A landscape with many valleys, sampled at points; each row gives a point and its height.
A ball rolls from a point to whichever of its 2 nearest points has the largest drop for the distance, and stops where none of them is lower. Distance is the straight distance between rows; heights are no part of it.
resag: 28	0	16	6	25	2	5	8	2	3	2	35	-18	33	29	24	19	3	-7	1	0	-33	6	18  (h 523)
pozo: -38	-34	-24	33	1	7	34	-13	7	-22	-3	-17	23	-43	0	-54	15	-32	25	-8	-17	20	-28	-20  (h 408)
pilu: -14	-5	24	12	-25	10	14	10	21	-13	-17	3	-22	-23	18	-13	17	-22	2	-14	0	-22	-12	-1  (h 206)
kibil: -8	-3	-23	-7	10	5	28	-5	1	-23	17	39	21	9	30	54	14	28	-25	29	5	-15	15	-21  (h 715)
lebav: -2	11	-20	-13	9	9	-13	13	5	-19	9	12	-5	26	8	13	6	-23	0	-24	23	-38	6	12  (h 682)
Gero: 11	-10	11	25	-1	-2	18	-13	-23	20	24	9	-15	-6	0	-25	-1	11	-11	27	-6	23	26	33  (h 743)
ruro: 2	35	11	-11	20	-22	-32	-13	-14	33	-22	-4	-21	25	-43	6	-18	-19	12	-29	18	15	3	-1  (h 387)
Suzu: -8	-4	-7	-9	-9	5	-3	32	-2	-22	-1	6	15	-30	0	-6	18	-22	33	11	4	-9	-38	25  (h 313)
nus: 13	28	6	-26	32	-31	-30	15	-18	24	-14	-4	0	40	-41	6	-23	-6	23	-23	16	3	-16	25  (h 357)
mibu: 8	-17	19	-4	-11	-28	24	-5	1	-6	4	7	7	30	17	36	-27	63	-20	18	11	-19	14	-22  (h 177)
mil: -19	-17	23	23	-32	2	3	-3	8	-7	-13	-40	22	-41	18	-43	0	4	8	-41	-12	8	-14	-6  (h 302)
vas: -27	5	0	-9	37	8	14	-3	-11	-17	10	58	5	35	17	58	10	-17	-17	-12	14	-32	-2	3  (h 781)
futer: 38	20	13	10	5	3	-7	-9	-40	39	12	5	-7	23	-5	13	-2	30	-14	15	-14	34	10	31  (h 697)
guni: 0	-12	-7	-34	-11	-24	-11	-8	-1	8	4	-8	-2	12	-24	27	-25	13	-4	22	1	0	35	-30  (h 631)
divor: 5	24	34	1	-18	8	8	18	3	18	-22	-15	1	-4	-11	-26	-30	-4	-9	-13	-8	47	-34	6  (h 514)
tikez: 2	-13	-23	24	-5	-2	2	-8	6	9	-20	-25	8	-23	5	-30	27	-2	22	2	-6	20	-41	3  (h 467)
por: -12	-6	-4	-31	37	-7	8	-5	2	-19	-5	43	7	31	10	31	-11	-4	-6	3	23	-15	-19	3  (h 821)
Lape: 39	-2	12	30	2	-10	21	-9	8	23	3	3	-25	14	3	-2	16	53	-21	54	-9	4	11	-27  (h 401)
zusa: 16	-28	6	-1	-7	3	1	-6	23	-13	-4	2	-11	6	13	-19	8	6	-26	27	-16	-6	15	-49  (h 352)
Lisit: 18	-3	19	-2	-30	-8	7	7	7	9	5	-2	12	35	6	40	-6	61	-23	19	-16	-20	21	-26  (h 44)
Nifol: 39	17	38	11	20	-6	-5	0	-19	20	-7	23	-27	49	30	18	13	13	3	-7	-5	-21	13	37  (h 600)
lif: -2	18	32	-13	-7	1	-11	1	-13	16	-17	8	-3	2	1	-1	-27	-9	-6	-27	-8	36	-25	19  (h 496)
fug: -18	-26	-26	-3	-17	11	14	-4	14	-12	-3	-51	32	-41	-27	-16	-2	-6	24	25	-17	22	2	-17  (h 474)
Tok: 8	14	34	-13	-6	-17	-32	-9	-18	19	-3	-7	-16	-31	-10	-29	-11	-19	28	-29	-3	22	10	4  (h 201)
lozib: -19	-15	-8	38	-11	11	11	33	3	-12	16	-33	33	-13	-15	-42	0	-6	10	3	-21	0	-17	28  (h 402)
fen: -14	8	-18	-23	4	3	-11	-6	16	-2	10	-7	-1	-10	-34	5	-29	-8	-13	22	-2	-6	37	-26  (h 598)
vol: 38	19	31	4	20	-8	-4	-7	-29	27	1	23	-15	33	13	10	-5	17	-2	-2	-5	17	9	49  (h 659)
mipu: -10	-28	-27	-14	-15	6	5	22	-8	-43	22	-2	25	-29	6	-24	27	-13	40	-8	-8	-1	-39	-5  (h 350)
Dov: 17	16	3	6	-20	-7	5	13	17	5	14	-5	6	15	2	35	9	47	-22	41	-18	-34	25	-16  (h 164)
vog: -3	7	-6	-13	-18	-12	-12	-7	-10	-2	-24	-37	4	-27	4	-21	-18	8	42	-55	23	10	-35	5  (h 244)
pafu: -4	-8	-4	-21	38	0	20	0	-10	-29	3	41	6	34	14	0	-21	-11	-7	-20	26	-6	-24	23  (h 846)
saf: 24	-2	6	20	-2	2	0	-16	-28	36	4	-4	-20	0	-12	-17	-4	27	-7	12	-1	47	15	14  (h 721)
zeko: -8	33	-10	-33	18	-7	-38	-11	6	23	-15	-18	-18	-4	-36	-3	-14	-27	28	-27	15	17	4	-15  (h 335)
bov: -33	1	-12	-4	-21	11	-11	25	7	-15	-4	-20	14	-46	-6	-1	18	-26	28	0	-9	-10	-16	13  (h 268)
rabi: -16	-37	-14	5	-17	10	14	-6	-4	-36	7	-10	25	-36	19	-33	19	-14	23	-19	-4	7	-16	-14  (h 375)
loneg: -18	-21	-26	36	-9	32	18	4	13	-25	10	20	14	-27	12	15	52	-32	-17	4	-21	-3	-11	-14  (h 786)
gafaf: -3	-11	-23	5	9	10	16	17	15	-15	15	-11	3	9	-13	-18	-13	7	-9	19	11	4	-6	-8  (h 505)
mesu: -18	8	-18	-24	-18	-3	-28	1	-1	-2	-8	-24	1	-40	-11	12	12	-23	30	-2	3	-5	7	-1  (h 211)
pufi: -1	18	-5	-15	22	10	-6	12	21	-4	7	-1	2	18	-16	10	-26	4	-25	25	5	-1	9	-12  (h 552)
Gidu: -15	5	14	4	-24	-1	-8	-12	-3	3	3	-30	16	-56	19	-32	-7	-9	15	-47	-9	8	1	-12  (h 272)
sogul: -19	6	-23	6	8	21	4	1	-1	-3	13	16	5	4	7	13	-4	-11	-15	-17	20	-8	11	25  (h 644)
delu: 0	37	21	0	17	4	8	18	12	23	-19	24	-33	20	-1	1	2	-43	-9	-12	14	-35	-2	34  (h 326)
duv: 2	32	18	-17	28	0	7	-7	-2	29	-27	25	-17	32	15	14	-10	-23	-12	-13	25	0	-11	35  (h 410)
Tisol: -19	-14	-38	26	7	11	14	-12	12	-9	-10	-41	22	-37	-15	-42	21	-9	30	16	-14	33	-26	-9  (h 441)
fer: -21	-8	-10	-18	10	2	-25	-4	3	-18	9	21	9	25	-2	29	8	-35	-6	-31	8	-40	14	-11  (h 714)
Rop: 25	17	3	-2	22	-29	-13	-10	-4	20	21	16	-26	20	-17	18	-9	33	-13	27	17	-10	39	-15  (h 214)
Feva: 5	-35	18	-3	-25	9	1	9	32	-34	5	-4	-6	-2	10	-20	5	2	-25	13	-26	-29	19	-35  (h 314)
rom: -1	-18	-11	32	-5	-1	18	-1	-3	-1	28	-6	9	-15	-5	-10	22	11	-16	56	-20	-8	23	0  (h 791)
Ruv: -12	-18	-35	3	-1	36	5	-5	13	-21	15	27	6	-16	13	18	37	-31	-19	-8	-8	-6	2	-28  (h 776)
Gan: 16	22	-20	-12	7	-18	-31	11	-21	12	-12	-19	-6	12	-20	-12	-7	-5	40	-29	20	-4	-7	30  (h 304)
beza: 3	-19	19	-7	-3	-9	36	-6	0	-14	-4	29	-8	21	25	34	-20	48	-24	27	1	-10	-2	-3  (h 284)
Guber: -7	-6	10	39	-12	1	17	19	5	-13	1	-36	24	-29	5	-58	3	-19	14	-35	-4	0	-25	17  (h 345)
vemob: -18	3	-18	-14	11	25	-1	-17	21	-2	-8	-36	6	-12	-25	-25	-30	-11	-12	8	8	38	7	-17  (h 530)
bipo: -12	-1	-20	-11	-11	19	-5	-2	16	-1	0	-58	20	-36	-42	-24	-17	-6	16	17	-20	36	15	-27  (h 498)
vefe: 4	-22	-26	-8	-3	-4	13	-18	2	-11	17	17	26	-2	24	31	8	30	-36	44	-11	0	19	-24  (h 685)
bila: 6	8	11	16	-6	6	15	16	-2	10	-10	-16	7	-4	-8	-51	-21	9	-3	-10	2	34	-39	29  (h 506)
tul: -25	-3	-24	-16	-3	1	-5	-31	-6	-8	-8	-5	16	-31	11	1	-10	-16	0	-27	8	22	-7	-1  (h 584)
Kazi: -8	15	25	5	-9	-1	12	16	12	10	-15	19	-33	3	17	6	13	-28	1	-11	12	-37	-8	25  (h 262)
Sak: -17	-1	-16	-20	4	1	-24	-2	21	-23	-9	26	-1	18	7	50	20	-12	-6	-2	6	-45	2	-33  (h 742)
Dineg: -2	-7	36	4	-22	14	1	12	26	-20	2	-9	-13	-10	3	-36	0	-19	-6	-6	-16	-28	10	-20  (h 260)
sizo: 32	19	23	4	30	-32	-20	7	-27	31	-2	22	4	78	-15	31	-12	37	5	-15	8	-7	4	20  (h 484)
dag: 17	1	-12	14	-2	6	-4	-5	2	7	-16	-26	4	0	-2	-36	4	3	7	-6	3	29	-29	17  (h 487)
dop: 3	-10	-10	-38	-10	-26	0	-12	3	1	12	8	25	5	5	42	-4	25	-13	37	-12	-12	20	-34  (h 658)
vor: -19	-9	-24	-15	-18	17	-23	-8	15	-18	-8	11	3	-12	18	42	29	-20	-21	11	-12	-18	13	-26  (h 762)
dolu: 12	7	33	-9	-14	-29	-24	2	-13	25	9	-1	-33	-12	-36	-12	-17	-13	7	-14	0	9	28	-2  (h 158)
Nivu: -27	-12	-34	-14	-4	6	-1	-9	-18	-26	17	18	16	-23	11	15	-4	-21	3	-31	13	8	-5	18  (h 608)
vam: -27	-3	-16	-25	7	17	-2	-25	6	-19	0	-21	9	-44	-2	-20	-31	-25	1	-24	10	33	6	-14  (h 561)
Zule: 36	-19	11	13	7	0	0	-17	25	6	-5	1	-29	15	9	-16	10	21	-17	39	-7	-2	17	-34  (h 393)
gofas: 36	11	11	17	9	-19	14	-4	-9	31	4	9	-21	27	2	28	-5	54	-8	31	4	9	17	-17  (h 327)
beka: -12	-27	-20	48	-7	22	20	6	0	-15	28	4	18	-17	-2	9	47	-12	-8	36	-29	-17	10	0  (h 804)
Lofu: -10	-30	-1	32	-9	5	19	0	-10	-1	26	-2	10	-14	2	-19	2	14	-12	25	-14	17	25	21  (h 767)
kadiv: -8	17	-15	-1	-17	-5	-5	1	-10	1	-11	-16	1	-27	14	-18	11	-9	35	-46	25	-6	-29	22  (h 209)
zolan: 11	-27	37	6	0	3	28	-1	4	-13	-11	26	-10	30	46	24	5	42	-18	20	-18	-11	-4	0  (h 372)
sur: 40	11	8	6	-13	-10	-3	12	-17	22	-4	-2	-27	30	-15	12	-20	40	1	13	12	19	-6	-13  (h 386)
Senel: 39	19	13	-3	10	-27	-21	3	-27	28	-11	9	-18	53	-13	23	-8	34	15	-8	16	-6	-8	7  (h 432)
Fuzi: 8	13	11	4	6	-21	-20	-1	-13	18	19	4	-26	13	-32	5	-17	-3	3	6	6	-9	41	3  (h 70)
Gel: -15	21	29	-15	24	-2	-9	-6	-15	17	-26	17	2	26	0	15	-21	-9	-10	-27	8	15	-14	35  (h 463)
Tapiz: -4	21	23	-16	-12	-7	-16	-8	-6	17	0	-30	-1	-64	-1	-33	-15	-24	22	-25	-12	14	-1	-12  (h 238)
dupuf: -11	19	-19	-20	3	2	-34	-15	2	10	-22	0	-22	-21	-9	5	7	-41	18	0	20	11	6	-4  (h 274)
muk: -19	4	-33	2	22	23	18	-2	3	-24	23	45	13	20	11	55	16	-4	-30	3	15	-23	5	-12  (h 745)
sosug: 11	25	-13	2	-8	-10	-13	11	-18	11	-9	-8	-7	9	16	-14	14	-6	30	-38	19	-14	-19	43  (h 255)
furup: -8	-12	-6	23	7	13	17	21	26	-12	8	-34	14	4	-30	-50	-9	-5	-1	19	-17	2	2	-3  (h 459)
Supab: 19	-8	36	7	0	14	5	11	8	-1	-7	15	-9	19	37	17	27	21	-11	15	-20	-11	-12	8  (h 445)

Two balls start at each pair of points below. Name the first point that both come to, or write -.
vam / tikez: Tisol
dag / sogul: Tisol
rom / furup: -

Write out the way that a ball takes from each point below.
tul: vam > vemob > bipo > fug > Tisol > pozo > rabi > mipu > Suzu > bov > mesu
Zule: zusa > Feva > Dineg > pilu
loneg: Ruv > vor > Sak > fer > lebav > sogul > Nivu > tul > vam > vemob > bipo > fug > Tisol > pozo > rabi > mipu > Suzu > bov > mesu
